Each row is a point on a landscape with many peaks, with its height.
A climber steps from a point to whichever of its 2 nearest points has the largest rise for the distance, and stops where none of them is higher. Distance is the straight distance between rows; heights are no part of it.
Z_914: [124  68 174 109 146 166 118 117 132  94 146  90 118 113 126  93 113 172
 120 166  60 157 121 151 130 105 116  89 122  89 147 165  78 133  96 156
 167 162  99 133 107 133 160 210  83 107  93 149 142  63]  height 546
Z_834: [140 122 216 206 182 130 149 204 137 102 110 152 157 139 186 166 111 141
 103  76 165 122 148  86 110  77 103 132 100 133  79 103  62 182 105 169
 149 119 109 113 120 112 131 151 163 114 176 132 127 138]  height 172
Z_654: [ 88  78  82 156 124 161 141 157 107 169  71 150 163 136 143  97 128  77
  71 115 139 136  56 113 167 126 102 122 102 167 112 164 108 144 156 130
 115 182 115 141  70  87 132 164 123 102 113 100 132 127]  height 550
Z_664: [160 112 141 124 161 130 132 116 123 121 175 127 156 123 124 157 104 148
 130 101 156  47 214  79  92 155 118 117 190 113 128  90 103 117 168  76
 144  99 122 148 125 150  99 118 159 116 146 121 128 143]  height 474
Z_953: [111 147  36 156 104 143  70 126 115 103  58 166 146 161 105 200 152 117
 120 194 163 167 170 143 112 116 153 139 136 194 120 116 225 195 115 128
 124 110  97 100 139 109 193  92 135 166 139 116 123 111]  height 123
Z_40: [137 186 134 134 123  95 115 151 179  82 115 108  32 118 105 131 151 132
 154 143  84 133 150 142 127 123 167 116 104 114 136  88 158  98 112 155
 156  76 107  78 181 156 116 124 108 104 159 172 139 106]  height 102
Z_695: [ 96 177 144 145 201 146 159 144 108 110  90  87 110 117 122 139  93  95
  82  77 112  94 158 142 101 148 127 123  42 178 129 167 141 114 159 104
 118 114  75 159 115 120 145 132 129 130 142 140 129  95]  height 561
Z_537: [123 104  93 111 179 128 161 145 128 128 140 128 124 107 159  71  89 129
 132 113 114  82 104 127 103 107  98 108 144 133 131 118 102 112 147 106
 129 155 107 144  81 176 120 144 118 129 112 143 150  68]  height 210
Z_960: [149 132 143  84 114 146 120 117  93 139 134 145 164 114 114 131 146 143
 144 134 142  94 114 153 145 137  96 174 161 104 135 121 110 128  90 138
 119 151 155 131 113 100  99 147 134 170 135 135 118 187]  height 605
Z_827: [116 110 137 148 181 131 112 183 157 156  64 134 161 144 137  94  85 166
 152 162 110 144 122 138 155  85  97 121 125 127 144 123 103 186 116 100
 162 144 122  62 148 178 157 152 119  83 138 154 122  77]  height 298
Z_481: [150 142 156 131 191 160 166 118 126 127 146 142  90 127 110  76 133  97
 106 111 118 163  79 147 126 143 131 132 126  81 136 147  64  84 138 152
 122 108 130 115 129 135 106 130 130 121 147 156 138 123]  height 638
Z_797: [134 221  85 165 112 109 105 109 141 132 136 111 123 123  62 186 149 132
 144 125 139 129 202 146 119 128 109 127 173 132 136  92 197  63  99 182
 172  72 149 105 185 152 109 109 125 113 120 135 128 150]  height 202
Z_215: [139  87  82 135 154 170 164 135 140 136 186 117 137 124 163  80  71 139
 100 133  58 139 138 116 113 150 111 119 136 113 138 144  97 121 183 119
 138 172 114 133  96 175 123 133 107 126 118 140 134  98]  height 190
Z_124: [181 132 149 112 120 113 126 114 108 116 174 133 134  93 136 110 110 153
 158 104 116 117 133 118 125 160  70 137 173  76 107 103  87 112 107 158
 112 121 146 110 134 125 118 132 116 144 119 109 112 199]  height 524
Z_744: [139 108 116 117  71  77  70 118 130  89 102  90 145 111 106 151 123 177
 173 162  88 151 147 151 133 150 102 132  98  80 135 150 177 113  94 130
 184 126  94 122 154 147 129 183  82 146 128 111 173 117]  height 403
Z_325: [159 146 160 127 180 157 137  80 122 123 157 125 139 135 158 133 120 101
 104  84 142 156 128 118 110 109 146 118  76 132 136 151 127 126 161 217
  83 125 118 162 122 105 143 126 167 152 145  92 125 141]  height 446
Z_970: [135 130 125 181  68 132 174 109 126 171 218 137 123 141 132  86 138 160
 135 121  93 147 118 111 127 196  86  97 177 101 105 139 113 113 152  87
 135 120  96 152 122 135  83  61 155 152 122 129  88 211]  height 568
Z_952: [138 200 173 165  94  91 152 106 125 153 169 118 138 150 110 147 173 141
 159  77 144  66 148 106 137 150  86 107 179 131  85 109 154 112 145 118
  91  73 159 175 101 107 102  91 163 130 115 136  97 204]  height 353
Z_477: [ 95 110 127 108 203 136 127 153 114 126 131 146 125 129 153 131 114 123
 123  97 160 101 135  99 116  67 163 147 137 133 119  88 128 153 143 128
 131 137 156  90 105 123 123 113 184 144 141 121 141 111]  height 275
Z_287: [134 103 155 174 197 157 128 149 146 144  83 170 156 155 124 156 144 106
 115  77 171 149  88 108 118  72 205 141 105 138 115  98  93 187 129 164
 120 135 124  94 108 143 147 134 181 117 181 123 119 119]  height 238
Z_822: [149 130 107  75 117 144 120 118 137 136 162 116 119 101 124 152 128 162
 162 162  85 115 208 131 108 174 135 152 186  78 161  98 115 125 144 108
 182 153 128 101 184 153 106 133  46 129 135 146 155 102]  height 322
Z_452: [128 120 133  59 142 122  67 111 153 131  94 116 170 126 112 141  97 179
 130 173 157 110 142 158 149 122 112 116 130  92 146 116 148 151  91 128
 135 124 122 136 180 155 139 124 135 115 128 159 165 107]  height 426
Z_926: [134 117 155  97 207 131 120 133 110 123 108 103 144 127 155 150 114 137
 153 119 124  85 161 126 125  75 162 139 123 142 171 130 123 136 135 120
 140 137 122  95 139 124 151 168 136 139 137 123 133  89]  height 315
Z_592: [137 136 141 138  86 141 128  74  99 156 153 144  86 104 125 104 177  79
 140 109 121 163 131 116 133 178 127 160 148 111 150 132 124  96 131 121
 118 111 141 122  89 102  77 175  68 110 113 132 136 148]  height 384
Z_220: [117 130  75 104 146 135 128 151 151 155 130 164 107 108 101 112 104 169
 160 159 111 150 147 112 122 135 161 160 150 107 154 107  85 145 168 115
 177 158 142  63 172 144 110 126  77 118 135 174 133 109]  height 380
Z_840: [142 112  37 168  63 130  90 159 128 135  79 129 166 148 115 205 138 115
 124 163 141 153 173 152 140 107 166 145 115 174 113 107 180 167 119 142
 159 137 162  75 135 135 139  97 135 131 156  96 130 118]  height 159
Z_105: [175 163 159 101  74 171 106  83 134 111 167 120 113 110 101 134 165 149
 121 119 120 155 116 147 143 113 157 141  86  94 149 165  99 108 103 186
  98 135 103 165 131  93  94 174  99 131 133 125 139 147]  height 339
Z_291: [ 90 135 100 140 159 111 115 173 141 113  66 127  50 125 118 136 125 124
 117 193 106 130 167 139 112  95 169 107 105 153 158 105 182 145  95  95
 158 120 111  74 175 147 172 100 127 144 144 128 176  62]  height 51
Z_251: [140 156 157 127 164 137 148 145 145 120 122  88 101 128 121 132 109 129
 135 119 123  50 171 111  98 164 101 121 131 109 117 118 130  86 146  65
 145  89 106 149 153 164 127 109 119 104 126 156 137 104]  height 472
Z_769: [178 124 157 165 150 132 176 145 130 122 196 135 138 123 167 104 107 153
 134  89 115 112 138  85 111 121 104 137 151 107  86  87  72 129 145 171
 114  99 131  94 107 121  91 103 176 142 127  94 101 179]  height 461
Z_349: [145 126 127 209  59 121 151 131 140 142 170 111 127 117 134 103 150 124
 110 120 113 134  98 103 122 134  88 139 130 114 103 136 172 103 143 102
 123 107 132 126  89 135  94  83 164 130 144 111 130 176]  height 539
Z_971: [115 143 110 107 141 121 148 123 103 103 120 124  61 132 113 138 144 105
 120 102 160 105  95 164 101 105 226 135 130 153 140 114 114 121 125  99
 128 149 118 152 121 119 118 121 134 137 128 170 138  84]  height 495
Z_778: [158 105 123 129 120 158 122 123 123 135 113 133 147 130 120 109 112 148
 128 171  63 181 101 174 166 106 137 101  82  74 150 192  61 149  95 171
 137 164 109  96 136 129 168 186 108 109 122 144 116  84]  height 632
Z_928: [179 180 147 187 147 126 132 157 174 106 147 123 151 132 120 129 124 160
 138  97 130 126 160  74 134  97  99 140 159 125  75 113 104 114 130 163
 110  71 160  66 131 141 106 109 176  85 138 119 105 165]  height 404
Z_662: [ 88 147 182 152 202 143 139 176 107 116  89  95 161 128 134 155 109 115
  94  75 128 124 126 121 108 123  85 116  38 163 115 181 110 158 137 124
  98 118  52 162 134 132 176 142 165 165 151 104 111 116]  height 508
Z_446: [162 130  68 147  86 113  89 160 149 143  84 139 121 142  97 169 158 114
 130 131 112 175 138 167 146  91 185 146  91 162 152 108 128 128 118 180
 137 116 171  66 135 158 132 149 122 109 148 105 137 130]  height 121
Z_462: [133  77 108 128 144 137  99 166 101 160  61 195 172 144 132 104 130 131
 148 145 151 138  77 116 171 114 130 167 144 106 136 138 107 180  94 171
 138 182 160  97 146 126 161 119 134  95 120  73 115 155]  height 586
Z_532: [121 174  72 147  96  83  91 138 147  88  55 103 132 114 129 197 109 149
 147 182 107 131 183 165 111 153  85 103 100 173 100 100 229 139 100 119
 118  88  79 114 178 158 187  96 119 173 124 110 122 117]  height 193
Z_873: [110 167 141 114 152 152 162  99 107 124 157 115 127  96 150 114 115  88
 106 102 106 102 126 149 105 152 110 125  77 165 133 147 152 120 179  94
  85 136  94 221  99 122 115 131 142 148 138 137 106 124]  height 506
Z_96: [132 118 140 111 119 156 166  56 103 145 180 155 126 131 148  81 166  84
 113 132 127 164  83 137 150 197 108 110 148 113 136 155  89  81 169 145
 108 168 121 166  65  73  95 169  93 147 106 151 125 155]  height 443
Z_681: [143 134 147 130  94 115 164 133 143 116 186 114  94 125 166  80 116 138
 146 117 120 106  71 116 143 109 107  95  82 139  98 114  77  97 140 128
  86 125 132 192 128 146 132 114 133 142 108  96  98 152]  height 368
Z_508: [141 118 139 114 179 186 193 119 129 144 171 170 123 183 182 123 110 132
 110 124 137 158 107 119 124  77 159 107 112 111 142 140   4 130 203 143
 150 185 108 112 138 122 132 163 151  99 119 161  99 103]  height 471
Z_649: [ 87  97 107  73  56 117  85 125 114 104 100 121 126 121 102 140 140 104
 135 176 138 161  86 145 123 101 130 145 117 130 164 150 210 168  74 122
 102 145 116 129 123  93 141 117  96 151 118 135 142 102]  height 463
Z_487: [143 110 104 106  61  55 103 130 160 103  95  93 182 143 131 148 101 108
 120 199 116 135 143 154 153 165  44 101 111 130 131 115 204 136 125  47
 146 135 147 146 158 136 155 109  93 130 124 135 166 114]  height 281
Z_854: [166 190 105 123 135 147 148 131 107 134 146 125 143 120  99 169 153 138
 136 129 104 107 220 133 133 169 116 154 165 118 146 107 141  94 108 144
 158  98 150  76 174 128  88 125  96 149 137 134 156 149]  height 256
Z_737: [163 124 129 121 168 161 148 116 139 131 116 147 119 160 153 123 105 131
 120 146  95 145 118 177 138  69 197 112  81  92 166 167  42 131 167 164
 139 168 111 106 137 111 147 192 139  93 122 198  66  63]  height 540
Z_127: [ 95 169 133 128 142  79  89 114 129  75  70 100  92 103 110 187 127 114
 144 169 142 108 210 137  89 162 100 123 140 144 135 123 250 100  92 135
 115  58 106 141 187 117 176  85  86 152 112 125 135  85]  height 155
Z_729: [123 168 132 131 165 141  87 136 149 134  63 103 160 131 114 180 124 155
 132  86 163 106 203  92 119 117 131 140 106 152 131 143 172 157 116 173
 100  78 128 110 133 135 140 137 158 130 139 103 128 147]  height 257
Z_30: [ 91  91 113  75 136 151 120  92 129 124  78 148 119 155  98 136 151 110
 105 131 119 162  71 164 123 120 191 115  69 142 148 180 153 151 117 168
  68 155  80 146 104 118 167 166 134 163 138 130 126  96]  height 594
Z_219: [117  73  83 143 109 103 145 139 127 150 155 106 167 141 117  60  92 168
 127 160  59 172  93 116  98 138 131 103 101  87 119 163 130 113 154 111
 171 172 144 106 119 165 131 136 101 132  96 137 166  87]  height 224
Z_533: [147 115  97 131 134 198 175  82 103 163 147 130 181 129 138 115 124 121
  92 147 137 132 122 168 144 120 159 131  94 145 137 175 131 121 161 115
 127 161 136 127  95 128 151 124 158 148 129 127 134  99]  height 790
Z_974: [104 103 122 127 140 121 159 187 111 132 143 153 105 117 150  99 108 124
 123 118 155  85 114 136 119 121  87 129 163 149 105  84 123 154 142  65
 150 128 148 140  74 130 104  81 162 123 138 136 130 107]  height 242
Z_39: [129  83 140 101 118 131 103 126 122  84 130  94 107  86 102 114 134 166
 148 139  81 144 133 133 145 141 107 119 123 100 143 139 130 136  91 133
 174 136 123 100 119 125 142 199  58 130 119 128 174  87]  height 473
Z_956: [ 78 120  92  81 103 117  96 106 111 128  45 130 148 139 103 141 154  95
 110 141 125 166  67 128 165 135 157 131  89 181 141 145 161 191 114 130
  78 175 126 132 112  78 146 164  98 139 112 120 119 148]  height 527
Z_113: [136 104 154 137 179 156 146 120 103  94 138 110 172 123 129 183 122 104
 105  91 152  32 198  85  94 146 136 139 159 126 130 129 162 124 137  75
 138 111 105 146  80 105 132  94 157 153 148 110 144 108]  height 549
Z_575: [159 165 162 171 114 126 136 116 120 128 174 113 156 130 111 178 139 156
 141  81 152  36 225  84  93 140 110 108 172 115 109 121 153  86 162 143
 115  77 140 164 100 131 107 100 155 100 111 111 117 175]  height 408
Z_213: [118 144 170 105 159 119 139 111 103 124 166 147  61 138 127 107 166 113
 120  85 164 133  91 138 118 140 181 139 139 124 130 104  66 106 133 131
 107 114 154 149 122 130  95 128 151 139 144 136 125 141]  height 564
Z_892: [139  86 110 102  40  94 121 130 120  81 162  68 137  79 140  83 118 129
 147 148  70 137 101 150 137 149  93 113 108 117 113 151 173 122 137  96
 135 181 145 210  87 114 128 177  44 105  96 118 148 122]  height 316
Z_193: [114  90 101 113  53 118 149 107 110 144 171 116 122 116 158  85 135 117
 131 132  75 119 114 143 137 177 120  79 151 145 114 136 159 111 154  66
 110 157 140 170  92 120 104 153  82 152  88 139 129 132]  height 366
Z_194: [139 126 168 124 111  87 152 135 120 151 197 119  93 116 112 106 134 140
 177 116  82  69 180 133  93 197 110 106 192  96 128 133 119  90 131  32
 125  93  94 159 165 182  89  99 105 106 123 162 101 130]  height 565
Z_168: [ 93  72  99 109  73 130 148 122 113 148 192 146  75 108 127  83 141 175
 147 125 113 170  81 136 164 173 144  99 170 100 112 169  39 130 132 136
 140 171 170 163 123 131  84 148 104 142  77 149 121 142]  height 541
Z_436: [ 91 100 170 148 163 145 170 100  91 163 177 156  92 121 179 108 132  87
 133  94 153  81 140 103  64 161 120 117 176 122 108 130 142  87 160 119
 117 104 100 166  81 106 101  86 150 134 126 108  94 156]  height 433
Z_788: [144 135 105 120 174 124 124 150 160 157  77 139 166 138 121 119  78 174
 162 167 100 153 174 129 150 121 125 129 136  98 168  85  93 182 160 126
 198 144 136  47 203 149 153 147  96  95 137 181 115  85]  height 337
Z_256: [106 125 100 139  99 109  85 103 140 125  97 168 123 184 102 134 174  53
 117 140 183 162  70  97 123 117 129 164 183 168 146  71 158 170 135  90
  95 127 193 128  94  91 107  99 147 106 146 129 130 178]  height 234
Z_471: [129 168 137 138 121  97  96 120 172 134 137 125  80 108  64 125 131 162
 156 150 148 170 122 139 114  99 145 145 159 103 154  80 145 108 101 142
 165  97 126  71 174 158  89 101 146  93 175 166 124 146]  height 145
Z_247: [160 107 121 171  94 114 145 175 165 122 145 126 130 137 158  87 104 174
 142 140 120 130  63 122 151  84 107 117  91 119 105 107  59 119 142 130
 141 131 120 109 123 159 135 126 138  98 129 128  81 133]  height 319
Z_159: [113  95  96 105 121 144 154  95 119 152 211 145  84 104 123 107 129 174
 150 122  84 147 125 139 135 160 206 122 167 103 140 178  52 125 175 116
 153 176 133 143 137 163  89 137 117 122  95 181 117  96]  height 481
Z_917: [128  97  88 151 109 117 117 192 133 160  82 133 178 142 113  93  97 156
 131 169  91 142  88 135 154 144  92 144 118 106 111 141 116 143 105  89
 176 143 144  80 148 173 148 126 108 107 112 129 151  97]  height 261
Z_152: [115 158 160 186 179 141 185 148  90 100  87 119 116 128 112 140 145  91
 100  90 127  66 160  82 104 153 115 140 118 171 108 145 193 127 127  60
 126  98  92 160  94  89 150  77 139 137 121 138 137  82]  height 631
Z_679: [160 176 184 152 123 103 145 121 137  88 202 112  67  93 155  93 123 144
 169  96  93 112 124 122 127  97 157 105 115 123  79 118 126  64 135 126
  77  76 134 177 137 131 128 136 126 130 110 116  88 132]  height 321
Z_570: [156 138  92 168  72  87  99 137 154 114 142  91 129 100 122 129 121 138
 151 114  96 129 152 132 136 137 122 145 103 110 123 140 182  96 106 132
 126 107 138 115 132 156 127 123 113 135 122 120 139 157]  height 467
Z_292: [ 89 132 155  95 162  76 126 144 133  79  73  96 110  98 113 158  89  99
 133 123 137  89 163 109  97 132  50 116 113 166 133 123 202 122 102  86
  86  65 107 158 160 160 164  94 111 133 120 109 124 103]  height 119
Z_67: [ 88  84 100 105 150 144  53 144 118 155  33 185 161 138 129 128 121 153
 141 157 128 176 100 132 178 119 151 163 135 134 127 158 147 218  84 122
 121 150 114 102 145 155 184 139 147 121 125  86 123 112]  height 532
Z_85: [128 167 161 151 162  95 112 155 166 128 134 120 137 146 106 145 155 109
 125  72 148 149 162 100 110  87 122 144 171 158  97 101 117 100  92 201
 127  70 198  81 108 128 126  95 182  90 131  71 125 168]  height 349
Z_255: [157 140 142 154 111 167 180  96 127 155 211 152 114 127 169  65 124 100
 109 115  87 154 109 132 145 203  78  83 131 103  99 144  96  72 185 133
 124 125 112 146 100 106 104 124 122 118 132  99 127 173]  height 499
Z_685: [158 106 140 182  89 165 169 105  99 119 114 109 207 115 150 146 147 114
  79 131 145 115 130 110 146 119 127 122 116 166 111 153 161 151 136 118
 125 133  96 156  74  95 144 122 153 169 141  98 124 145]  height 685
Z_17: [125 198 135 130  78  92 135  94 149 126 136 114 116 132 111 139 133 123
 154 107 184 100 138  94 128 136  87 107 153 158 102 107 183 117 121 111
  89  79 173 147 142  99  95  96 147 108 102 152 122 161]  height 310
Z_28: [155 161 181  84 162 176 134  74 153 102 214 133  84 135 158 115 120 122
 107 106 131 143 129 137 119 110 177 116  89  89 145 164  95 110 146 209
 101 140 113 200 153 114 110 144 149 126 139 136 117 131]  height 399
Z_387: [125 113  82 167  67 115  96 161 159 140  86 149 159 168 116 127 148 100
  93 162 168 162  90 132 149 112 134 146 132 162 108  94 158 179 112 105
 143 135 195  92 126 121 121  77 147  82 145 112 140 159]  height 197
Z_442: [122 155  91 158 160 138 116 147 128 115 104 129  96 136 112 151 142 123
 125 175 153 119 181 133 108 130 147 159 158 161 141  81 211 135  89 100
 158  97 157  83 174 128 150  59 132 138 151 128 156  89]  height 24
Z_909: [103 127 123  56  70 133  89 117 172 113 123  90 135 126 123 110 127 135
 128 148 159 106 127 118 129 174  92 104 138  91 125 128 171 136  91  87
 126 142 128 147 128 133  98 129  96  91 100 167 174 109]  height 374
Z_217: [154 146  89 110 142 167 135  82 114 119 100 109 167 144  95 130 148 112
 105 144 115 117 116 159 109 116 181 116  88 142 160 176 181 128 120 117
  93 152  77 155 115 130 162 123 126 170 129 160 132  91]  height 684
Z_368: [136  89 130 180 107 155 147 131  95 142  81 156 149 133 126 146 158  84
  92 139 169 168  79 114 136 103 128 150 103 173 128 148 118 178 119 146
  97 160 113 135  73  99 166 111 151 139 145  90 112 141]  height 608
Z_830: [131 149 131  57  66  83 112 101 158  95  87  77 153 103 128 148 108 111
 128 149 146  86 150 134 134 183  59  97 126 157 147  95 180 137 118  73
 109 132 153 181 133 126 128 131  84 142 109 138 148 122]  height 327
Z_653: [133  97  99 111 148 159 109 145 115 168  87 182 153 157  96  80 149 106
 118 132 123 169  32 118 161 134 157 159 131  83 121 132  58 153 123 159
 121 159 162 126 135 119 134 136 119 104 100 122 135 135]  height 643
Z_792: [112 172 103 122  92 135 104  83 133 143 117 131 122 136 111 159 176  87
 113 132 168 131 117 102 109 130 133 147 146 147 150 105 195 147 134 107
  80 126 144 140 104 101  91 106 143 135 129 149 130 155]  height 271
Z_469: [126 114 178 112 129 108 130 138 137 122 132  95 134  95 143 111  91 133
 143 135 113 101 106 103 105  88  85  87  77 145 125 128 120 116 115 145
  82 120 111 174 159 126 139 137 116 149 114  78 103 145]  height 413
Z_911: [125 111 194 184 178 142 108 170 141 137  69 166 167 134 133 170 134 142
 118 107 189 156 148 108 120  71 147 164 111 156  67  95 125 209  78 180
 146 135 100 100 113 137 143 135 171 124 168  83 127 146]  height 205
Z_68: [ 98 118 107  93 113 113  52 140 125 137  52 117 190 153 138 149 105 168
 125 157 138 148 154 122 156 146 110 114 126 137 152 146 165 187  83 107
 103 112 113 121 170 177 176 125 146 151 134 104 148 112]  height 478
Z_504: [166 127 140 148 139 155 112 106 147 134 113 144 121 151  90  91 141 117
 107 146 105 203  57 167 141 111 166 135  96 102 160 149  50 117 116 195
 114 127 130 103 127 147 151 147 119 117 141 122 115 122]  height 732
Z_711: [104 127 100  89 115 105  99 105 120 111  98 156  90 109  93 140 140 142
 168 151 191 127 117 148 127 112 203 143 150 138 121  81 137 151 119 142
 150 125 161 109 149 105 126 131 113 126 114 161 141  97]  height 435
Z_234: [ 98 174  77 104  98 103  71 107 141 125  60 105 173 122 119 193  99 120
 126 143 175 135 179 132 134 143  88 145 118 181 135 121 194 120 122 162
 106 105 150 121 150  94 137 138 120 120 122  88 117 179]  height 218
Z_275: [136 135 126  63 150 120 108 100 133 113 139 126 114 116 122 171 122 157
 173 132 172  99 179 122 122  90 198 145 173 114 162 108 155 103 126 167
 154 109 138  90 168 113 123 153 114 115 136 140 133 116]  height 377
Z_618: [ 97 113 106  92 160 138 151 131 126 132 152 149  63 121 137  87 118 162
 150 109 106 152 113 126 134 109 172 139 187 109 170 128  68 129 168 132
 167 174 139  91 124 154  98 169  98  98 103 187 127  87]  height 427
Z_262: [131 161 107 137 126 106 124 155 153 120  86  89  59 129  87 152 165 114
 107 146  94 149 150 150 121 109 205 129  83 151 174 107 154 116 109 169
 117 102 135  72 163 154 131 108 112 140 162 136 160 105]  height 83
Z_51: [ 96 119 141 105 157 126 137 137 113 184 155 201 105 176 143 123 159 118
 120  97 169 138  84 125 134 140 144 153 156 116 110  94  32 127 156 117
 132 143 152 144 114  87  99 111 152 167 130 106 118 194]  height 501
Z_559: [121 105 124  95  70 101 128 137  90 142 135 135 126 111 141 120 159 106
 120 144 125 120  66 153 168 146 127 167 134 135 153 138 102 127 104 132
 112 162 166 148  96  70 110 145 122 142 115 111 118 197]  height 695
Z_237: [115 104 174 141 174 150 174 106  99 134 167 138 138 145 135 171 117  77
 120  51 184  53 154  88  67 141 140 141 137 124 109 139 128  91 182 131
 147 126 108 159  83  75 128 103 152 146 134 111 124 128]  height 483
Z_581: [143 168 128 142  67  95 147 137 102 140 213 129  97 123 109 123 163 163
 171 127 101 113 150 143 125 182 117 114 175 124 108 140 128  72 125  46
 137  97 126 129 149 156 101 100 125 154 105 147 108 177]  height 675
Z_393: [169 192 215 168 178 104 158 115 110 111 209 103  51 111 133 121 144 150
 155  62  90 108 141 131 134 112 152 119 167 110 101 132 110  72 137 142
 102  84 137 158 150 140  94 110 171 117 145 147  96 153]  height 273
Z_478: [ 97  64 104 115  39 101 137 139  94 130 153 123 106 110 130  89 132 120
 125 152 105 164  55 139 166 136 133 105 122 106 132 172  55 108 136 146
 149 173 171 153 120 100 113 155 109 101  98 112 116 120]  height 603
Z_522: [118 122 134 109 107  82  82 132 140 139 106 135 170 131 144 154  95 137
 150 169 204 130 137 117 132 123  66 152 141 134 119 116 137 113  76 154
 133 112 153 103 158 101 160 120 129  93 121  63 128 194]  height 180
Z_310: [133 108 164 112 179 121 109 142 132 113  87  99 159 120 170 131  78 138
 117 110 109 141 115 110 113  99  75  90  61 142 145 169  88 161 118 130
  79 150  82 156 126 160 172 156 134 150 133 106 114 114]  height 460
Z_149: [ 99 157 145 115 192 117  57 123 157 137  87 148 150 150 123 168 141 132
 117 110 168 171 156 107 139  65 159 162 149 157 142 118 138 137  79 198
 113  91 169  74 148 125 154 129 160 121 136  78 127 169]  height 299
Z_983: [ 97 119 182 149 203 147 193 155 112 148 174 150 132 148 175  97 122  89
  98  85 164  98  94 134 113  97 107 101 100 136  87 121  71 124 159 136
 154 150 102 169  85 127 140 109 184 163 144 131 127 109]  height 363
Z_705: [124 104 121  84  93 154 149  87 108 136 209 125  98  99 180 112 129 124
 133 122 101 112 147 172 134 161 197 126 152 127 143 153 134 110 160 103
 120 150 141 182 120 155 106 137 122 134 123 154 136 106]  height 421
Z_80: [ 91  82  89 118 124 123 129 155 108 165  89 146 169 151 137  74 137  98
 101 163 117 121  43 111 165 127  55 120 154 135 120 149 130 114 119  98
 118 195 132 146  98  82 134 140  82 117  78 125 141 137]  height 505
Z_362: [130 117 131  99  84 171 119  87 126 125 151 137 101  99  95 154 182 104
 118 135 125 160 134 156 142 132 190 184 114 104 166 151 124 108 108 144
 148 127 134 117 115 113 101 164  81 138 131 121 135 118]  height 323
Z_657: [144 102 145 183  75 155 193 143 123 145 141 109 181 152 159  84 157 106
  84 126 122 115  64  99 163 155  75 112 129 140  90 121 139 141 150 114
 120 144 111 154  73 119 113 109 179 147 133 129 133 157]  height 606
Z_46: [109 124 121 136  79  46 117 121 165 113  71 108 147 135 139 164  65 135
 144 194 149 152 148 183 157 139  67 135  91 137 105  99 213 107  98  99
 143  72 132 116 201 145 167 109 109 118 115 132 140  95]  height 236
Z_612: [116 122 161 138 208 144 162 168 112 123 198 165  95 180 188 134 116 129
 114  67 158  88 114 104 108  88 146 125 132 111 112 119  28 125 172 120
 175 167  96 145 129 118 106 148 177 135 163 156 113 129]  height 410

For each start below, name the point where the climber stops.
Z_219 -> Z_559
Z_234 -> Z_559
Z_522 -> Z_559
Z_127 -> Z_504
Z_854 -> Z_559
Z_537 -> Z_504
Z_387 -> Z_113
